Points on a hilly landscape, in no order, each with its height.
From any point a ball rolls to the lowest of the 2 points nearest to it. It stops when none of these is lower. Distance is the straight distance between rows; heights are no part of it.
(957): | -24 | -14 | -12 | -11 |  -8 | -13 |  -8 |  13 |  60 |  23 |  34 | -26 | -19 |  16 |  15 |  21 | -49 | -24 | -12 | -12 |  -3 |   3 | -21 | -42 |   7 | -36 |  16 |  -1 | -12 |  h=90.6
(495): | -28 | -19 | -55 |   4 | -19 |   9 |   2 | -17 |  30 |  23 | -34 |   6 |  24 | -11 |   5 |   6 |  17 | -17 | -40 |   9 | -16 | -39 |  -5 | -12 |   2 | -11 | -16 |   0 |  -7 |  h=88.1
(171): | -16 | -21 |  26 |  21 | -19 |   8 | -18 |  28 |  17 |  -9 | -57 |  32 |  10 |  11 |  61 |  -3 | -23 |  14 |  36 |   2 |  -5 |  -6 |  -7 |  10 |  -9 | -20 |  28 |  46 |   4 |  h=52.9
(602): |  -1 | -27 |   8 | -39 | -33 |   7 | -32 |  11 |  17 | -29 | -27 |  20 |  33 |  -4 |   7 |   4 | -18 |  -6 |  26 |   0 | -28 | -12 |  -4 |  -2 | -23 | -55 | -12 |  21 |  37 |  h=30.0
(1072): |  -8 |  18 |  -2 |  40 |  46 |  -8 |  16 |  -5 |  41 |  15 |   2 |  -9 | -19 | -18 |  34 |  -6 | -17 |  15 | -15 | -40 |  27 |   3 |  -3 |  -2 |  24 |   7 |  27 |  29 | -20 |  h=50.8
(49): | -14 |  12 | -20 |  -7 |  -9 | -20 |  62 | -40 |  19 | -11 |  15 |   6 | -15 | -20 |  -7 | -19 | -24 |  25 |   0 | -29 |  10 |  34 |  15 |  10 | -12 |  13 | -22 |  61 | -11 |  h=70.3
(288): |  -7 | -15 |  24 | -27 | -25 |  -1 |  30 | -15 | -22 |  22 | -36 |  43 | -17 |  33 |  57 |  36 |  -2 | -14 |  17 |   9 |  11 |  19 | -28 | -13 | -17 |  29 |  -8 |  24 |   5 |  h=70.9
(226): |  -7 |  -4 | -53 |  18 |  -1 |   2 | -11 |   1 |  21 |  15 |   4 | -27 |  21 | -19 | -37 | -53 |   9 |  12 |  -8 |  30 | -17 | -25 |  13 |   1 |  15 |  -9 |  -4 | -43 | -12 |  h=28.6
(467): | -26 | -25 | -39 |  -1 | -16 |  -7 | -13 |   8 |  54 |  32 | -10 | -13 |  13 |  -7 |  16 |   3 | -19 | -10 | -12 |   3 | -10 | -14 | -10 | -28 |   1 | -27 |   3 |   2 |  -8 |  h=89.5
(866): |  31 | -44 |   5 |   6 |  -2 |  15 | -12 | -17 | -23 |  34 | -37 |   1 |  38 | -23 |   6 |  25 |  29 |  -5 | -29 |   0 |  16 |  12 |  -2 |   3 | -25 |  43 | -24 |   8 | -14 |  h=78.3
(197): | -27 | -24 | -12 | -41 | -39 | -23 |  24 |   0 |  38 | -22 |  20 |  11 | -17 |   3 |   2 |  36 |  -1 | -16 | -23 | -25 | -21 |  -9 | -11 | -14 | -19 | -39 | -20 |   6 |  10 |  h=68.1
(376): |  14 |  -7 | -17 |  13 |  36 | -11 |  10 |  -8 |  37 |   0 |  30 | -15 | -15 | -42 |  41 |  28 |   2 |   7 | -39 | -46 |  31 |  12 |  -1 | -17 |   7 |  -4 | -11 |  37 | -21 |  h=58.2
(989): |  37 |  18 |  27 |  -1 |  61 |  20 |  -3 | -12 | -39 | -18 |  21 |  -7 |  -4 |  -4 |   6 | -11 |  -8 |   3 | -12 | -11 |  10 |  -2 |  17 |  -3 |  39 |  -9 |  23 | -20 |  -7 |  h=73.3
(287): | -16 |   1 |  -1 |  11 | -37 | -33 |  13 | -16 |  17 | -15 | -27 |  -6 |   7 | -13 | -60 | -27 |  -1 |  20 |  21 |  -2 | -16 |  17 |  -2 |  39 | -37 |  26 |  -5 |  14 |  18 |  h=44.2
(885): |   0 |  15 |  14 |  20 |  15 |  12 |   5 |  -8 | -17 |  45 | -21 | -10 | -15 |   0 | -14 | -17 | -61 |  -8 |  36 | -12 |  11 |  26 |  21 |  15 | -28 |  46 |   5 |  39 |  24 |  h=64.3
(1062): |  -7 |  32 |   1 |  25 |   0 |   7 |  -8 |  12 | -28 |  23 | -24 |  -3 |   6 |   5 | -23 | -27 | -17 |   6 |  32 |  10 |  11 |  -5 |  19 |  28 | -18 |  27 |  -1 |  19 |  32 |  h=62.0
(1096): |  -7 |  53 | -50 |  -3 | -22 |   2 |   0 |  18 | -29 |  -7 |  35 | -10 | -16 |  -4 | -15 | -26 |  36 |  22 |  11 |  43 |   6 | -15 |  21 |   4 |   3 |   4 | -50 |  -8 |  13 |  h=39.5
(270): |   2 | -21 |  10 |  57 | -12 |  -8 |   1 |  20 | -21 | -29 | -19 |   6 |  12 | -10 |  19 |  14 |  37 |  45 | -22 | -14 |   6 |  19 |  30 |  29 | -18 |  35 |  -2 |  58 | -45 |  h=37.5
(482): |  -4 | -17 |  12 |  21 | -18 | -31 |  10 |  17 |  12 | -11 |  -6 |   5 |  -2 | -17 |  30 |   8 |  -1 |  43 |  26 | -12 |  18 |  51 |  -7 |  23 | -31 |  23 |  -5 |  59 | -10 |  h=33.9
(779): |   2 |   1 |  22 | -18 | -36 | -42 |  12 |   1 |  10 | -37 |  -3 |  -6 |  -4 | -10 | -47 | -35 | -17 |  29 |  56 |   3 | -19 |  43 | -13 |  19 | -38 |   2 |  -3 |   8 |  30 |  h=42.4
(1056): |   3 |  -5 |  10 | -17 |  17 |  16 |   1 |   0 |   2 |  34 | -13 |  15 |  -1 |  10 |  59 |   4 | -49 | -14 |  24 |   7 |  15 |   4 | -13 | -24 |  11 | -12 |  12 |  24 |   5 |  h=44.4
(711): |  -7 |  -6 |   5 | -22 | -32 | -11 |  -4 |  44 |  -8 | -24 |   0 |   2 | -17 | -10 |  59 |   1 | -32 |  15 |  41 |  12 |   0 |  17 |   2 |   5 | -34 | -27 | -17 |  52 |   4 |  h=17.3
(559): |  28 | -13 |  -5 |   9 |  36 |   4 | -51 |  27 |  14 |  39 |  53 | -33 |  37 |  -6 | -19 |  -8 | -11 |  13 |   7 |  15 |  29 |  27 | -28 | -22 |   9 | -17 |  10 | -40 |  14 |  h=13.2
(967): |   4 |  21 |  -8 |   7 |   4 | -10 | -17 |  26 |   8 |  -5 |  25 | -56 | -17 | -45 | -52 |   7 | -45 | -40 |  -3 | -31 | -12 |  -3 |  23 |  -4 | -48 |  -5 | -22 |  27 |  14 |  h=55.7
(562): | -30 |  -2 | -17 |   2 | -29 | -14 |  44 | -39 |   8 |  10 | -21 |   8 | -18 |  -5 |  -5 |  24 |   3 |   4 | -30 | -31 |   6 |  11 |  20 |  16 | -23 |  41 | -29 |  56 | -18 |  h=73.7
(526): | -12 |  12 |   3 |  -8 |   5 | -11 |  37 | -33 |  12 |  18 |  -2 |   2 | -19 |  -1 |  -6 | -19 | -51 |   5 |  28 | -16 |   7 |  33 |   4 |   9 |  -8 |  21 |   5 |  32 |  13 |  h=67.0
(817): |  22 | -12 |  -5 | -18 |  26 |   0 |  19 | -20 |  -3 |   4 |  34 |   1 |  -5 | -14 |  38 |  41 |  25 |  -4 | -47 | -23 |  24 |  13 | -16 | -32 |  20 |  -1 | -17 |  -2 | -25 |  h=64.4
(1055): |   5 |  -9 |  44 |  11 | -18 | -35 |   0 |  23 |  -3 | -45 |  -8 |  -1 |  -9 |  -7 |  -1 | -23 | -13 |  50 |  55 |  -5 |  -5 |  52 |  -7 |  32 | -28 |  11 |  20 |  30 |   1 |  h=38.9
(120): |  15 | -28 |   2 | -26 |   1 |  -5 |  29 | -22 | -16 |  14 |   8 |  -3 | -15 |   3 |  25 |   7 |  10 |   6 | -20 |   1 |  -2 |  33 |   8 | -23 |  11 |  19 |  -4 | -14 | -46 |  h=69.1
(48): |  -9 |  56 | -15 |   0 |  -6 |  -1 |  51 | -11 | -32 | -31 |  24 |  26 | -18 |  11 |   8 | -28 | -10 |  35 |  26 |  12 |  23 |   9 |  22 |  18 |   5 |  12 | -27 |  63 |   4 |  h=35.7
(90): | -10 |  21 | -18 |  26 | -11 |  -5 | -26 |  38 |   2 | -19 |  18 | -25 |  -9 | -10 | -43 |  -6 |  43 | -14 |  -7 |  21 | -24 | -36 |  18 |  14 |  -2 |  -5 |  -5 | -45 | -10 |  h=47.8
(293): |  -4 | -23 |  27 |  17 | -10 | -21 | -31 |  31 |  39 | -15 |  -1 | -33 |  -7 | -21 | -25 |  51 |  18 | -45 | -24 | -37 | -20 | -17 |   4 |   4 | -25 |  -5 |  17 | -19 | -16 |  h=92.5
(102): |  24 |  -4 |   9 |  -7 |  16 |  11 | -55 |  46 | -24 |  25 |  33 | -16 |  24 |  10 |  11 |  20 |  11 | -10 |   9 |  28 |  16 |   3 | -17 | -19 |  -3 | -16 |   0 | -32 |  18 |  h=21.0
(814): | -20 |  32 |  -7 |  26 |  11 |  12 |  16 |  -4 |  -8 |  25 | -32 |  13 | -22 |  24 |  37 |  14 |  22 | -16 | -24 |  -2 |  10 | -19 | -12 | -13 |  18 |  31 |  10 |   3 | -17 |  h=79.0
(94): |  -1 | -19 |   6 |  10 |  19 |  -4 | -28 |   4 |  55 |  21 |  -1 |   0 |  24 |   3 |  26 |  32 |  20 |  -5 | -27 | -22 |  18 |   1 | -47 | -35 |  17 | -13 |  18 | -16 |  -6 |  h=48.9
(539): |   0 |   8 |  21 |  14 | -12 |   8 |  29 | -14 | -56 | -54 |  -8 |  17 | -16 |  13 |  -8 |   5 |   9 |  25 |  -8 | -12 |  -4 |   3 |  44 |  33 |   0 |  26 |  -4 |  52 | -25 |  h=20.8
(204): |   4 |  -3 | -17 |  -8 |  29 |  12 |  19 | -56 |  15 |   1 |  -8 |  12 |  29 | -12 | -25 |  -4 |   1 |  -6 | -38 | -19 |   5 | -27 |  -9 |   5 |  26 | -13 |   0 | -11 |  15 |  h=28.2
(223): |  25 |  32 |  -1 |  -8 |  22 |  20 |  -4 |   1 | -58 | -39 |  21 |   3 |   1 |  -4 |  -1 |  -4 |  26 |   3 | -16 |  13 |   2 | -26 |  29 |  12 |  22 | -15 | -12 | -11 |   7 |  h=70.2
(99): |  30 |  -4 |  43 |   6 |  37 |  -4 | -17 |  20 |  14 | -55 |  22 |  -2 | -14 | -34 |  31 |  23 | -21 |  19 |  12 | -51 |  18 |  17 |  -9 |  10 |  -7 | -25 |  12 |  38 |  12 |  h=44.9
(3): |   6 | -14 | -32 |  10 |  13 | -13 | -32 |  24 |  30 |  20 |  17 | -30 |  38 | -28 | -14 | -40 |   4 |  30 |  13 |  13 |   6 |  16 |  -9 |  -6 |   4 | -18 |   5 | -25 |   2 |  h=21.5
(291): |  -4 |  19 |   9 |  -8 |  14 |  -1 |  -4 | -14 |   5 |  -9 |  30 | -14 |  -9 |  19 | -56 |   4 | -11 | -31 | -14 |  -6 | -11 | -27 |  -5 |   3 |  16 | -12 |  17 | -48 |  22 |  h=48.1
(216): | -11 |  -3 | -13 |  18 |  -9 | -10 |  11 | -36 |  12 |  29 | -36 |  -4 |  19 |  -3 | -50 | -43 |  -2 |  25 |  12 |   9 |   0 |  13 |   2 |  37 |  -7 |  46 |   0 |  -7 |   3 |  h=40.6
(634): |  -8 |  32 | -10 |   2 |   4 |  -6 | -23 |  17 |  13 |  11 |  44 | -50 |  -7 |  -6 | -75 |  16 | -37 | -55 |  -4 |  -8 |  -4 | -23 |   2 |  -4 | -28 |  -8 | -11 | -13 |  32 |  h=53.6
(1045): |  13 |   5 |  14 | -26 |  18 |  21 | -48 |  23 |   0 |  -3 |  39 |  11 |  27 |  28 |  19 |  13 |  -4 |  -4 |  11 |  20 |  14 |  -9 | -34 | -32 |  30 | -60 |  10 | -27 |  29 |  h=28.4
(930): | -18 |   6 |  11 |   3 | -14 |   1 |   7 |   5 |   3 |  11 | -36 |  43 |  13 |  22 |  43 | -20 | -24 |  20 |  56 |  24 |  12 |  10 | -17 |  14 |  -1 |  -3 |  18 |  37 |  32 |  h=56.5
(955): | -28 | -24 | -26 | -52 | -38 | -12 |  48 | -23 |  18 |   0 |  21 |  45 |  -9 |  22 |  12 |  12 |  19 |   0 |  -9 |   7 |  -6 |  -2 | -22 | -19 |  -1 | -28 | -31 |  -6 |  20 |  h=71.2
(357): |   1 |  -7 |  -5 | -34 |  14 |  12 | -13 |   5 |  29 |  30 |  26 |  24 |  26 |  18 |  50 |  -2 | -31 |   2 |  27 |  21 |  21 |  11 | -35 | -40 |  27 | -44 |   8 |   2 |  18 |  h=37.0
(396): |  32 |  13 |   6 | -12 |  47 |  25 |  -4 | -23 | -30 |  18 |  15 |  23 |  30 |  25 |   9 |   2 |  25 |   1 | -13 |  20 |  33 |  -4 | -48 | -23 |  42 |   8 |   4 | -46 |  14 |  h=64.1
(236): |  14 |   6 | -18 |   2 |  35 |  23 | -15 | -19 |  -1 |  35 |  39 | -26 |  21 |  16 | -44 |   0 | -26 | -29 | -33 |  14 |  14 | -22 | -12 | -25 |  30 | -15 |  11 | -46 |   4 |  h=42.8
(734): | -26 |  37 | -31 |   1 |   7 |  17 |  31 | -22 |   1 |   7 | -11 |  50 |  -5 |  28 |  38 |  17 |  35 | -15 | -24 |  11 |  12 | -44 | -32 | -17 |  33 |  -5 |  -7 |  -3 |  13 |  h=82.7
(528): |   2 |   2 | -37 |  -5 |   6 |  15 |  -3 |   6 | -17 |  19 |  28 | -35 | -14 |  -2 |  -8 |  -3 |   0 | -27 | -39 |  16 | -12 | -18 |  32 | -32 |  16 | -10 | -10 | -22 | -43 |  h=42.6
(6): |  29 | -16 |  22 |   3 |  29 |  13 | -14 |  16 | -22 | -14 |   1 | -31 |  -9 | -13 |   2 | -15 | -17 | -15 | -11 |  -5 | -21 |  -8 |  37 |  -6 |  19 | -18 |  28 | -26 | -34 |  h=75.8
(945): |   2 |  -6 | -10 |  21 |  16 |   1 | -15 | -21 |  13 |  34 | -16 |  -8 |  31 |  -2 | -48 | -43 |  17 |  20 |   0 |  24 |   6 | -11 | -12 |  20 |  18 |  28 |   9 | -56 |   2 |  h=35.2
(184): |  20 | -24 |  10 |  57 |  -4 |   0 | -10 |  50 | -22 | -24 | -19 | -12 |  20 | -28 |  21 | -16 |  -1 |  41 |   4 | -13 |   6 |  19 |  33 |  22 | -35 |   3 |  -2 |  63 | -21 |  h=42.3
(982): |  15 | -40 |  23 |   2 | -28 |   1 |   8 | -16 | -31 |  26 | -53 |   6 |   5 |   6 |  11 |  13 |  20 |  -4 |  -4 |   8 |  -9 |  32 |   7 |   6 | -21 |  52 |   1 |   0 | -35 |  h=80.0
(682): |   8 |   0 |  40 | -32 |  16 |  -3 |  28 | -18 |   5 | -43 |  10 |  51 |  -1 |  16 |  30 | -14 | -14 |  28 |  30 | -13 |   8 |  14 | -19 |   9 |  27 | -37 |  23 |   5 |  23 |  h=23.1
(684): |  30 | -21 |  26 |  25 |  21 |   9 | -16 |  25 | -10 | -48 | -17 |  -2 |  14 | -32 |  30 | -10 | -26 |  27 |   5 | -29 |   8 |   2 |  18 |  15 |  -9 | -32 |  14 |  53 |  -4 |  h=46.9
(741): |  -7 | -34 |  22 | -39 | -25 |  -4 |  -5 | -11 |  17 |  13 | -26 |  42 |  21 |  19 |  31 |  25 |   3 |   3 |  26 |   1 |   3 |  16 | -34 |  -7 | -11 | -10 |  -3 |   8 |  28 |  h=68.0
(721): |   4 |  26 | -20 |  19 |  49 |   4 |  -9 | -13 |   8 |  33 |  32 | -28 |   8 | -10 | -26 |  -6 |   6 |  -4 | -30 | -11 |  25 | -12 |  -4 |  -5 |  28 |  14 |   4 | -26 |  -1 |  h=35.8
(490): |   4 | -17 |  16 | -30 | -30 |  -1 |  10 | -13 | -29 | -17 | -15 |  11 |  -8 |  13 |  -9 |   2 |  -2 |  -7 |  17 |  18 | -25 |   4 |  19 |  16 | -14 |  -1 |  -5 | -11 |   9 |  h=62.7
(513): |  -8 |   0 |  -5 | -37 | -37 | -16 |  30 |  -6 |  -4 | -40 |  18 |  -8 | -35 |   4 | -32 | -16 | -14 | -11 |   2 |   1 | -39 |  -3 |  30 |   1 | -16 | -21 | -13 | -13 |  -2 |  h=60.3
(448): |  -8 | -24 |  -7 | -23 | -37 | -24 |  28 |   9 |  11 | -30 |   9 |  25 |  -5 | -18 |  60 |  15 |  10 |  33 |   9 |   0 |   5 |  34 |  -6 |   5 | -20 | -19 | -22 |  48 | -13 |  h=26.1
(47): |   1 | -31 | -22 |  -2 |  -1 |  13 | -19 |  14 |  19 |  36 | -18 |  16 |  37 |   6 |  58 |  12 |  33 |   4 | -13 |  23 |  11 |   4 | -42 | -39 |  15 | -15 |  -3 | -12 | -15 |  h=54.5
(530): | -19 |  24 |   0 |  21 | -25 |   8 |  -3 |   8 | -26 |  -1 | -39 |  34 |  -1 |  26 |  12 | -15 |   7 |  11 |  35 |  35 |   1 | -19 |   1 |  25 |  -2 |  10 |   5 |  15 |  34 |  h=59.6
(831): |  25 |   0 |   8 |   8 |  55 |  21 |  -5 | -48 |  -2 |  -3 |  -3 |  -6 |  27 | -33 | -49 |  -3 | -24 |  -8 | -19 | -40 |  11 |  -9 |   2 |  17 |   8 |   7 |   8 |  -1 |  31 |  h=12.9
(160): |  14 |   8 |  12 | -26 |  -9 |  11 | -12 |  10 | -50 |   6 |  13 | -12 | -12 |  14 | -19 |  17 |  -7 | -39 |   6 |  22 | -12 | -15 |  25 |   1 | -12 |   8 | -17 | -19 |   9 |  h=64.7
(142): |  -7 | -16 |   7 |  19 | -29 |   6 |  -6 |   8 | -16 |  22 | -53 |  20 | -21 |  31 |  12 | -17 |  30 |   5 |  30 |  44 | -30 |   8 |  -8 |   5 |   8 |  34 |  22 | -38 | -20 |  h=85.0
(607): | -28 | -13 |  -9 |  -5 | -19 |  12 | -32 |   4 |  46 |  -3 | -38 |  32 |  37 |   8 |  21 |   3 |   8 |   0 |   8 |   0 | -13 | -34 | -24 |  -5 |   2 | -46 |   8 |   4 |  28 |  h=35.9
(996): |   5 | -11 |   4 |   9 | -11 |  13 |  -5 |  18 | -23 |  -9 | -29 | -12 | -19 |   2 |   8 | -42 | -18 |   3 |  22 |  25 | -38 |  -3 |  41 |   8 |   7 |  -6 |  26 | -13 | -27 |  h=77.4
(656): |   3 |  52 | -35 | -15 |  -5 |   2 |  16 | -18 | -13 | -17 |  33 |   4 |   1 |   3 | -35 | -46 |   9 |  25 |  24 |  34 |  11 | -23 |   3 |   9 |  19 |  -5 | -34 | -18 |  42 |  h=33.5
(519): |  -7 |   9 |   2 |   0 | -17 |  -8 | -19 |  12 |   6 |   0 |  51 | -37 |  -5 |  16 | -85 |  21 |   3 | -50 | -13 |  14 | -11 | -18 |   2 |   7 | -15 |   3 |  -8 | -55 |   3 |  h=51.4
(614): |   4 |   7 | -35 |  18 |   9 |  12 | -36 |  38 | -11 |  20 |  27 | -34 |  16 | -15 | -11 |   1 |  25 | -16 | -30 |  21 |   2 | -32 |  16 | -12 |   0 | -18 | -13 | -29 | -11 |  h=47.1
(492): |   6 |  -8 |  -9 | -15 |   1 |  13 | -16 |  -3 | -10 |  14 |  -9 |  33 |  35 |  15 |  26 |   1 |  42 |  16 |   5 |  41 |  13 | -10 | -38 | -10 |  22 | -10 |  -8 | -31 |  16 |  h=58.8
(905): | -19 |  14 | -45 |  -7 | -16 |  -9 |  18 |  -3 |   8 |  -3 |  27 | -40 | -32 | -20 | -30 | -13 |   8 |  -8 | -34 |  -7 | -21 |  -7 |  47 | -11 |   0 |   3 | -23 |  -6 | -49 |  h=36.1
(784): | -16 |  42 |  -3 |  23 |  33 | -19 |   9 |  -5 |  27 |  14 |  17 | -23 | -21 |  -7 | -15 | -19 |  -8 |  13 |   0 | -28 |  15 |   9 |   0 |   9 |  18 |  20 |  24 |  -5 |   2 |  h=43.6
(371): |   7 | -16 |  -1 |  -4 | -27 |  20 |  -1 | -13 | -46 |  12 | -35 |  14 |   6 |  12 | -10 |   7 |  48 | -10 | -16 |  34 | -13 |  -9 |  13 |  11 |  -8 |  43 | -20 | -26 | -29 |  h=81.6
(63): |  37 | -43 |  35 |  -5 |   8 |  12 | -21 |  10 | -22 |   8 |   5 | -32 |   1 |  11 | -10 |  15 |   1 | -40 | -14 |  10 | -23 |   8 |   9 | -26 |   7 |   5 |  26 | -55 | -47 |  h=77.3
(790): | -18 |   0 | -36 |   0 |  -9 |  21 |  21 | -29 |  -2 |  -2 | -22 |  34 |  -2 |  17 | -10 |   3 |  41 | -17 | -37 |  19 | -24 | -48 | -10 |  -8 |  27 |  -8 |  -8 | -35 |  -6 |  h=85.9
(631): |   6 |  36 |   5 |  -3 |   4 |  19 | -10 |  16 | -54 | -17 |  20 |  -6 | -22 |  12 | -15 |  33 |  47 | -37 | -27 |  11 |  -4 | -39 |  30 |   6 |   5 |  14 | -19 | -25 | -13 |  h=67.2
(455): |  40 |  10 |  39 | -19 |  56 |  25 |   9 | -38 | -43 | -16 |   8 |  23 |  12 |  11 |   4 |  24 |  11 | -12 | -19 | -18 |  21 |  -2 | -16 |  -7 |  32 |   6 |  11 | -24 |  17 |  h=69.4
(725): | -13 |  11 | -14 |   1 |  -5 |  14 |  21 | -26 |   4 |  50 | -38 |  22 |   7 |  40 |  20 |  33 |  16 | -40 | -30 |  -1 |  14 | -16 | -54 | -37 |   8 |  40 |  -6 | -17 |  -3 |  h=75.6
(374): | -13 |  40 |  -6 |   5 | -20 |  18 |  24 |  -6 | -60 | -16 |  -9 |  20 | -33 |  29 |   6 | -12 |   5 |  17 |  16 |  22 |   3 |  -5 |  47 |  21 |   3 |  32 | -17 |  40 | -11 |  h=31.0
(14): |   7 | -14 |   8 |  29 |  11 |   3 |  -8 |   3 |   7 |   1 | -35 |  -4 |  16 |  -6 |   2 | -54 | -16 |  29 |  23 |   2 |  -8 |  12 |  17 |  14 |  12 |  -3 |  38 |  -4 |  -5 |  h=78.9
(476): |  11 | -27 |  18 |  -5 | -14 | -11 |  -7 |   2 | -10 |  16 |  14 | -38 | -14 |   7 | -41 |  12 |  27 | -29 | -10 |  12 | -23 |  18 |  20 |  -1 |  -8 |  36 |   2 | -57 | -53 |  h=78.6
(800): |  -9 |  11 | -36 | -18 |   7 |  -2 |  23 | -41 |   8 |   2 |  28 | -16 |   1 | -12 | -44 |   2 |   7 | -17 | -49 | -14 |  -4 | -25 |  16 |  -1 |   8 |   1 | -26 | -14 |  -4 |  h=25.8
(73): |   4 |  14 |  34 |  36 |  23 | -21 | -30 |  53 |  13 | -20 |   4 | -17 | -12 | -12 |  13 | -20 |  10 |  37 |  29 | -13 |   7 |  21 |  -2 |  22 |   4 |  -4 |  41 | -14 |  -4 |  h=94.2
(224): | -28 | -12 |  25 | -26 | -37 | -30 |  13 |   7 |  28 | -22 |  -3 |  27 | -17 |  16 |  13 |  26 |   7 |   5 |  16 | -15 | -11 |  12 | -21 |  11 | -21 | -14 |   1 |   6 |  23 |  h=65.5
(1090): | -17 |  27 |   9 |  -5 | -20 | -25 |  -3 |  34 |   5 | -31 |  18 | -34 | -41 |  -8 | -32 |   9 | -26 | -37 |   6 | -16 | -29 | -16 |  25 |   6 | -30 | -14 |  -3 |   1 |   1 |  h=57.8
(1074): |  -5 |  -4 |  41 |  24 |   3 | -30 | -31 |  36 |  27 | -11 |   1 | -26 | -11 | -11 | -11 |  20 |  21 |  -1 |   8 | -27 |  -9 |  10 |  -9 |  20 | -12 |  12 |  34 | -27 |  -5 |  h=93.4
(726): |  -1 |  13 |  42 | -19 |  15 | -24 |  27 |   3 |  27 | -64 |  30 |  25 | -26 |  -8 |  25 |   2 | -17 |  31 |  22 | -42 |  10 |  20 | -27 |  16 |   1 | -36 |  14 |  29 |  14 |  h=36.3
(13): | -10 |  -8 |  11 |   3 |  19 |   2 | -26 |   6 |  45 |   2 | -13 |   9 |  18 |   9 |  13 | -12 |  -4 |   8 |   8 |  -8 |  -4 |  -9 | -26 | -12 |  30 | -32 |  39 | -23 |   7 |  h=42.5
(783): |  22 |   0 |   5 |  15 |  57 |  22 |  -6 | -29 |   1 |  39 |  14 | -22 |   3 | -25 | -24 |  -2 | -36 | -14 |  -7 | -29 |  19 |  19 |   8 |  -8 |   2 |  31 |   7 |  -2 |  11 |  h=25.2
(993): |   7 |   9 |   5 | -37 | -15 |  -3 |  -3 |  17 | -13 | -37 |   8 |  12 |   6 | -16 |  14 |   1 | -37 |   3 |  37 |   3 |   0 |   7 |  -4 |   1 | -31 | -45 | -26 |  47 |  42 |  h=24.0
(370): |   7 | -28 |  26 |   2 |  -3 |  13 | -22 |  14 |  -2 |  19 | -51 |   4 |  10 |   3 |  32 |  12 | -26 | -18 |  11 |  -2 |  -6 |  -5 |   2 |  -5 | -10 |  -3 |  22 |  15 |   5 |  h=49.2
(209): |  12 | -18 |   4 | -16 |   3 |   8 |  19 | -36 | -11 |  49 | -12 |   1 |   5 |  21 |  -2 |  18 |   6 | -22 | -23 |   2 |  10 |  17 | -28 | -27 |   5 |  44 |  -9 | -28 | -19 |  h=72.4
(840): | -11 | -26 |  22 |  -4 |  -9 | -18 | -29 |  25 |  59 |  -4 |  11 | -33 | -20 |  -3 | -10 |  44 | -38 | -41 | -11 | -41 | -18 |  -8 |  -6 | -22 | -20 | -25 |  20 |  -1 |  -1 |  h=91.7
(950): |   2 |  -7 |  18 |  41 |   3 | -10 |  19 | -22 | -11 | -32 | -21 |   4 |   4 |  -9 | -17 |  -5 |  14 |  37 | -17 | -32 |   1 |  18 |  26 |  34 |   4 |  33 |  16 |  36 | -27 |  h=30.7
(915): |  -4 | -13 | -17 |  -4 | -40 |  34 |  18 | -12 | -40 |  -1 | -41 |  43 | -27 |  31 |  13 |   0 |  51 |  -5 |   1 |  49 | -42 | -13 |  -2 | -10 |  14 |  16 | -10 | -37 | -29 |  h=83.4
(59): |   1 |  -7 | -14 |  21 |  -3 |   5 |  -1 | -13 |  -9 |  22 | -17 | -14 |  11 | -30 | -16 |  24 |  15 |  -8 | -34 | -22 |  16 |   0 |  23 |  17 | -31 |  41 | -27 |  38 |  -9 |  h=76.3
(731): | -22 |  52 | -26 |  14 | -15 |  -7 |  -8 |  36 |  -5 | -30 |  22 |  -8 | -37 |   7 |  -8 | -24 |  13 |   6 |  24 |  26 | -19 | -29 |  14 |   8 |   9 | -17 |  -5 | -18 |  16 |  h=44.3
(86): |   1 |  45 | -22 | -22 |   9 |  -6 |  41 | -31 |  -7 |   0 |  30 |  24 |   2 |   4 |  -4 | -41 | -11 |  29 |  36 |  18 |  26 |  15 |  -1 |   9 |  19 |  -1 | -19 |  18 |  36 |  h=23.8

Call two points neighbours if one is among the 2 nearest of the other. Go from one point of each pair to the other, from neighbour to neighbour, staying as low as possible. Name the highest point that can't be avoided.
(682) / (86) => (684)
(800) / (86) => (90)
(86) / (539) => (48)
(831) / (800) => (204)
(711) / (559) => (287)

For each start below, name the point where the ball stops.
(814) => (721)
(1074) => (721)
(6) => (711)
(915) => (559)
(160) => (721)
(73) => (711)
